Points on a hilly landscape, in no order, each with its height.
From any point a ball rolls to the lowest of the 2 points nearest to it. It stops when none of these is lower. Distance is the straight distance between rows; heights are no part of it.
bina: [ -6 -74  29  -4  40 -25 -16   6  20  18  -1 -31  18  33  20  29  29 -10
  28  53]  (h 28.7)
Zogaf: [-20  87   3 -25 -29   3   9  23 -39  12  11  32  14   3  38  37 -15  51
  -1 -20]  (h 56.1)
Guvu: [-30  15 -31  17  -4  12 -48 -44   7   4 -24   5 -28   4 -16 -56 -20   8
  -3 -24]  (h 44.2)
safi: [-35  22  38 -34 -15 -19  49 -63 -33   7 -21  14  40  39  39  44  19  32
  47 -39]  (h 19.7)
Kireg: [  8  44 -31 -17 -32  14 -19  -8  -6  30 -24  32 -14  -2  -8   1 -35   4
 -10 -31]  (h 52.0)
Dumob: [ 55 -66  -4  25  12  16 -24  -9  10 -48 -24  -9   9 -28 -31 -28  -2 -21
 -27   7]  (h 27.6)
muku: [-31 -29 -26   1  17 -10 -71 -28  40  52 -32 -19 -32  26 -11 -25  -9 -12
  32  23]  (h 50.3)
Sif: [-43  59 -35   9   3  22 -26 -11  -3  24  -4  19 -37   2  -9 -52 -18  12
 -20 -26]  (h 46.8)
regi: [-45  19 -10   7  25 -24 -32  -1  34  60   6 -21 -46  28  14 -23  13 -15
  30  25]  (h 47.0)
zat: [ 51 -77   6 -12 -37 -10  15 -36 -15 -45 -30   1  56 -35   4  39 -14   5
   7   0]  (h 41.7)
nufel: [ 11 -11  13  11  47  -7  26  73  31   6  37 -47 -19  29 -20   9  30 -40
   3  45]  (h 17.3)
tobo: [ 34 -39 -18 -31  -7  15  -3  57  26  33  -2 -41  22   8 -45  51  -1 -32
  10  53]  (h 35.1)
Nozan: [-17   9 -21  10  17   7 -48  25  25  16  28 -12 -60 -14 -36 -42 -14  -1
 -21   6]  (h 68.8)
rom: [ 37 -82 -19 -16   6   7 -28  26  18  17 -27 -42  30   6 -55  29  -1 -23
   9  54]  (h 41.5)
vivat: [ 21  52  -8 -10  -6  12   1  30  -9  38  22  59 -26 -15  24   8 -24  -3
 -44 -27]  (h 59.8)
raku: [  7 -50   9   3  38 -12  -5  52  24  14   4 -58  -5  30 -33  16  20 -22
  20  46]  (h 22.9)
vesi: [-11  51 -31 -13 -15  24 -17 -22 -17  18 -25  58 -28  -2 -27 -41 -33  16
 -33 -50]  (h 49.4)
kem: [  1  66 -18  11   3  20  26  11 -49 -60 -24  -6  28   1 -41 -21  -5  46
 -19 -41]  (h 46.1)
Nuzod: [ 26 -56   1  -5  17  -7 -17  86  19  28   7 -36  -2  21 -64  31   2 -11
   4  60]  (h 28.4)
Rized: [ -7  68  18 -31 -52  13  50  18 -32  -1  27  23  37  -8  23  67 -10  35
   8 -18]  (h 58.3)
dak: [-39  55  19 -15  12 -26  53 -43 -45  -7 -23  -4  30  60  33  13  27  26
  39 -36]  (h 22.4)
bule: [ 35 -22 -39 -30 -37  20   9 -23  15  20 -62 -12  29   3 -24  29 -19 -35
  22  -3]  (h 51.5)
sobop: [ -9  15  19 -37 -46 -11  38 -50 -38 -13 -22   1  50   4   5  53  -7  39
  41 -40]  (h 14.2)
Lirap: [ 57  27   1   1 -22  11   3  37 -19  -6  25  53 -10 -37   8   9 -26   5
 -61 -24]  (h 57.8)
goneb: [ 56 -67  -7 -30 -34  11  17  -3   7 -12 -22   4  59 -26  -8  56  -5 -23
   2  32]  (h 34.1)
fefa: [ 28 -29 -13  23  -4  20 -21 -34   6 -36 -34  12  -7 -17 -35 -46 -14 -11
 -24 -24]  (h 34.8)
tapuv: [ -4  19  16  18  11 -11 -19 -10   0  -1   2  22 -21  10  37 -17  -2   5
 -11  -8]  (h 51.2)
Mil: [ -9  -2  40 -17  -4  -1  34  35  13   1  49 -36  16   3  37  63  19  -6
  23  25]  (h 34.6)
dis: [-50 -10 -24  10  32 -14 -45 -31  41  67 -17  13 -46  22   4 -57  11 -26
  18  20]  (h 48.6)
suleb: [ -4   0  44 -27 -19   2  39 -20  -8  12   6  47  22  12  59  56  15  -1
  21 -17]  (h 77.5)
zag: [ 49  23  -6 -29 -40   4 -10 -17 -27  22 -27  88  -4 -25  -1  15 -35  17
 -34 -39]  (h 55.0)
mogeb: [ 28 -32 -16   6   4   6  27  -1   9 -40 -21 -86  26   8 -27  11   6 -32
  16  -2]  (h 61.4)
Visal: [-16  18 -39  -4 -24   0 -34  -9   5  -4 -13 -78  -5  -1 -22  11 -26  10
  39   0]  (h 54.2)
bif: [ 44 -93  17   5 -16 -40 -36  13  -5 -44  17 -36  22 -53 -25  32 -17  29
   5  43]  (h 32.4)
peke: [ 57 -41  -9 -18  -1  16 -17  15  13  41 -16  67   4 -16  17  15  -9 -32
 -40  13]  (h 68.9)
lukef: [  5 -16  19 -34   1   8  11  26  27  57  14  25  13  17  43  58  16 -24
  15  37]  (h 34.7)
Gobe: [-44  51  -1   8  27 -24  57 -56 -24  -2 -37 -11  17  66  15 -25  40  -6
  40 -31]  (h 24.3)
zoga: [  6  -7 -12  26  14   9  17 -21  -4 -54 -20 -65  12  10 -20 -23   3 -15
   6 -23]  (h 63.8)
gisil: [ 43 -21  -3 -23 -29   1 -23  29  12  21   8  14   8 -39   0  46 -20  -2
 -14  31]  (h 63.3)
Tik: [-69  92 -28   9  32  10  12  -1 -36  -9 -36  -8  15  27  -6 -40   5  67
  19 -30]  (h 39.1)
sasud: [  6  46 -21   6   8  37  10  55  -5   9  61  33 -46 -27 -15 -47 -18  -9
 -77 -32]  (h 62.9)
geduk: [ 37   8  21  -8 -40 -14 -20 -23 -33 -18 -15  68   7 -27  22  18 -23  43
 -21 -24]  (h 57.6)
duti: [ -6   4   1 -16  17  -1  34   0  26  48 -10  16   4  41  44  26  29 -47
  29  20]  (h 38.8)
Mevug: [-60  17 -27  15  15  10  24 -47  10  -4 -30   6 -29  28 -24 -90  35 -34
   1 -21]  (h 30.0)
sisov: [-21  11  -6  39  23  16  14 -24 -13 -64 -19 -29  -1  12 -29 -66   9   3
 -13 -32]  (h 66.5)
bipig: [-20   1 -20   4  15  24 -40  40  19   5  56   6 -72 -33 -44 -73 -16   0
 -60  -5]  (h 66.9)
gud: [-25 -58  60  -3  -5 -34   0  17  -9 -22  76 -59  27 -41  16  67   4  51
  27  18]  (h 43.6)
Fakas: [ 39   0  28 -32 -31  10  33   3  -4  12   3  63  18  -9  36  58   1 -10
 -12 -10]  (h 75.8)
raser: [ -6   6   2 -23 -76  -9  -1   1 -13  -7  41   6  31 -66   8  69 -38  43
  26  11]  (h 63.9)
tel: [ -9  43   7 -23 -62  -2  29  15 -41 -30  36   6  44 -40  16  62 -28  59
  12  -9]  (h 60.8)
vam: [-10 -21   7  43  46  -5  16 -28  11 -31  -8  -5 -17  20   4 -68  39 -35
  -5   2]  (h 71.1)
Mozo: [ 46 -19  30 -10  11   6  21  -2  -6  12  -7  85  -3   4  48  22  16 -23
 -27  -7]  (h 73.7)
vunu: [ -5  57 -13 -19 -39   3 -15   8  -8  28   2  11  -5  -7  20  29 -32  21
   8 -12]  (h 54.1)
vos: [-14 -38  75  -8   7 -15  26  32   5  -9  76 -32  22 -19  41  69  23  20
  22  26]  (h 39.5)
kor: [  1   6 -39   2 -13   9 -20  20  11 -20   0 -99  -5  -8 -63   1 -18  -7
  26   8]  (h 56.3)
kozo: [ -6  39  -7  -4  17   0  20  27  21  55  22  34 -31  18  32  -8  12 -42
 -10   2]  (h 43.4)
zas: [-12  17  16  47  30  -5 -24  -6 -11 -36  17   5 -21   3  25 -50   8  20
 -24  -8]  (h 52.6)
Zesuz: [-66  32  -8  41  30 -19 -15 -63 -17  -8 -29   0 -14  38  21 -74  15  26
  23 -25]  (h 34.9)
Vup: [ -2  11  13  -5 -17  -8 -11 -35  -9   4 -22  13   6  16  33  12 -11  17
  15 -18]  (h 48.7)
Ruvu: [ 68 -42  16   2  23  16  10  30   5   5   2  74   5 -10  29  13   9 -37
 -58  10]  (h 71.6)
bol: [ 17  71 -15  -4   4  26  14  43 -33  19  40  72 -29 -19   0 -28 -26  12
 -67 -51]  (h 61.3)
vepa: [-35 -24  -4  27  50  -8  -4  27  41   6  26 -45 -50  20 -44 -61  37 -33
   5  35]  (h 72.0)
gebe: [ 27 -66   4  18  19 -10 -35 -11  17 -29 -22 -44   5  -5 -17 -13  -3  -4
   4  19]  (h 20.3)
vizut: [  2  29  22   5  18  -6  35  42  14   2  41 -26 -15  18  31  25  21 -29
   1  17]  (h 28.6)
vun: [ 28 -28 -11 -43 -61  11  20  -6   6  11 -14   2  42 -29  -2  70 -18 -10
  23  15]  (h 19.1)
Sop: [  2 -61  20 -30  19   4   9   0  23  34  -8   0  39  29  32  47  28 -32
  20  46]  (h 28.3)
Buron: [  2  30  -2  17  28  11  27  59  28   6  42 -28 -28  13 -13  -9  18 -44
 -14  17]  (h 23.2)
supa: [-19  -5 -17   3   1  -6 -63 -22  15  14 -16 -40 -23   3  -7 -13 -21   9
  27   8]  (h 52.1)
Safu: [ 38  -8 -24 -26 -11  20  -6  28  20  47  -8  24  -2 -14   1  30 -18 -36
 -19  11]  (h 66.2)
bime: [-50  49 -19  21  27   1  49 -46 -15 -18 -37  -4  -1  51 -24 -65  39 -15
  18 -38]  (h 26.6)
Ral: [ 39  50   2  14 -12  14  25  11 -57 -71 -14  29  25 -20 -36 -13  -7  44
 -44 -42]  (h 50.6)
Nogaz: [-15  14 -21   0  21  33  12  65  18   2  71   4 -61 -23 -40 -60   1 -26
 -69 -10]  (h 64.8)
kiguv: [ 11 -14  14   0   7  -4  10 -18  13 -10 -16 -17  11  17  25  13   8 -21
  15   4]  (h 45.5)
gasur: [  5  39  -5 -19   5   6  56   5  13  54 -15  46  -9  40  33  19  25 -56
   3 -11]  (h 41.2)
meze: [-19 -24  -1  19  41 -12 -40  30  36  27  23  -9 -56  12 -27 -43  14 -15
  -6  29]  (h 70.5)
sus: [ 35  -3   8 -14 -47  -5 -18  -2  -7   1   2  37   7 -35  23  37 -29  14
 -13   1]  (h 60.2)
momom: [-78  60 -19  25  36  -7 -20 -42 -37 -18 -48  -1   3  25   0 -71   5  70
  18 -30]  (h 36.8)
Sodi: [ 14 -88  44  -3  -2 -38  -7  21  -7 -39  39 -61  26 -37  -6  53   4  33
  14  33]  (h 39.2)
tago: [ -7 -14 -24  21 -11  19 -51 -60  -5 -38 -45   5 -18 -15 -43 -68 -26  17
 -13 -39]  (h 40.3)
feg: [-15   6   2  40  28  12  48 -24  -3 -52 -11  10 -18  18 -20 -74  40 -28
 -20 -28]  (h 69.1)
Venuv: [-19 -25  27 -29 -68  -9 -19 -30  -6  21  43  36  35 -67  28  70 -36  48
  36  12]  (h 66.6)
dul: [ 11  -9  -6   7  27   8  26   6  31  17 -10  -9   0  30  10  -6  23 -55
   5  18]  (h 42.1)
nufar: [  6 -18   7 -39 -66  -6  28 -41 -15  -2 -16  15  49 -21   7  66 -18  14
  35 -17]  (h 3.5)
nol: [ 17 -18 -37  -2   2  27   5  15  31  -9 -20 -70   2   3 -60  -3  -1 -45
  12  11]  (h 58.9)
Fur: [-26  81 -12  -3  15  14  38   1 -46 -28 -37 -18  30  30 -26 -13   4  47
  10 -39]  (h 42.0)
ralob: [-60  40   7  58  47  -8 -10  -7 -19 -38  25  10 -30   6  18 -91  30  27
 -25  -5]  (h 49.7)
bek: [-78  20 -22  37  29 -10  -2 -56  11   0 -17 -22 -30  32   2 -88  30 -10
  23  -9]  (h 32.9)
mosod: [ 10 -92   9   4  44 -16 -33  -8  22   8 -28 -44  13  30 -18  -5  18 -18
  21  44]  (h 25.8)
rofa: [-37 -26  54 -11 -38 -15 -24 -26  -9  10  51   8  29 -46  49  56 -13  55
  38   3]  (h 68.6)
pul: [-30  28 -10  22  29 -12   4   4  23  39  16   5 -38  26  21 -37  27 -33
   2  13]  (h 45.4)
bekoz: [ 61  29   4   6 -33  10  13  16 -37 -48  -3  44  11 -36 -12  10 -25  25
 -47 -24]  (h 54.8)
ladul: [-54  44  -1  46  36 -12   2   0   4   3  31   1 -42  13  14 -72  33  -9
 -10   4]  (h 47.4)
kemo: [-32  17  29  43  41 -35 -30  24   5 -15  48 -46 -39  13  19 -27  13  28
   5  24]  (h 74.6)
kip: [ 41 -52  11   8 -35 -25 -11 -21 -21 -62   1 -13  30 -49   4  24 -25  31
  -4   6]  (h 32.2)
lugag: [ 59 -20 -11 -39 -47   6  -2 -21  -4  28 -42  81  22 -21   2  35 -29 -12
 -18 -14]  (h 58.6)
mos: [-28  -3  22  50  54 -26   1  -3   8 -32  25 -42 -24  21  14 -52  32 -10
   5  17]  (h 72.9)
Zef: [ 35 -54 -25 -16 -11  13 -29  -8  21  25 -43 -14  20  -3 -20  20 -13 -29
  10  29]  (h 46.9)
Vobi: [ 35 -41  20   2 -31 -23 -42  11  -7 -28  23 -10   6 -55   3  32 -28  37
  -4  30]  (h 24.5)

Two balls start at each pair of points below. Name the first point that both come to, or write never.
rofa, Fakas => never
zoga, kem => never
kemo, mos => pul

Where does a ball stop that starts at each point below?
Venuv => gebe
vepa => nufar
feg => duti
Lirap => nufar
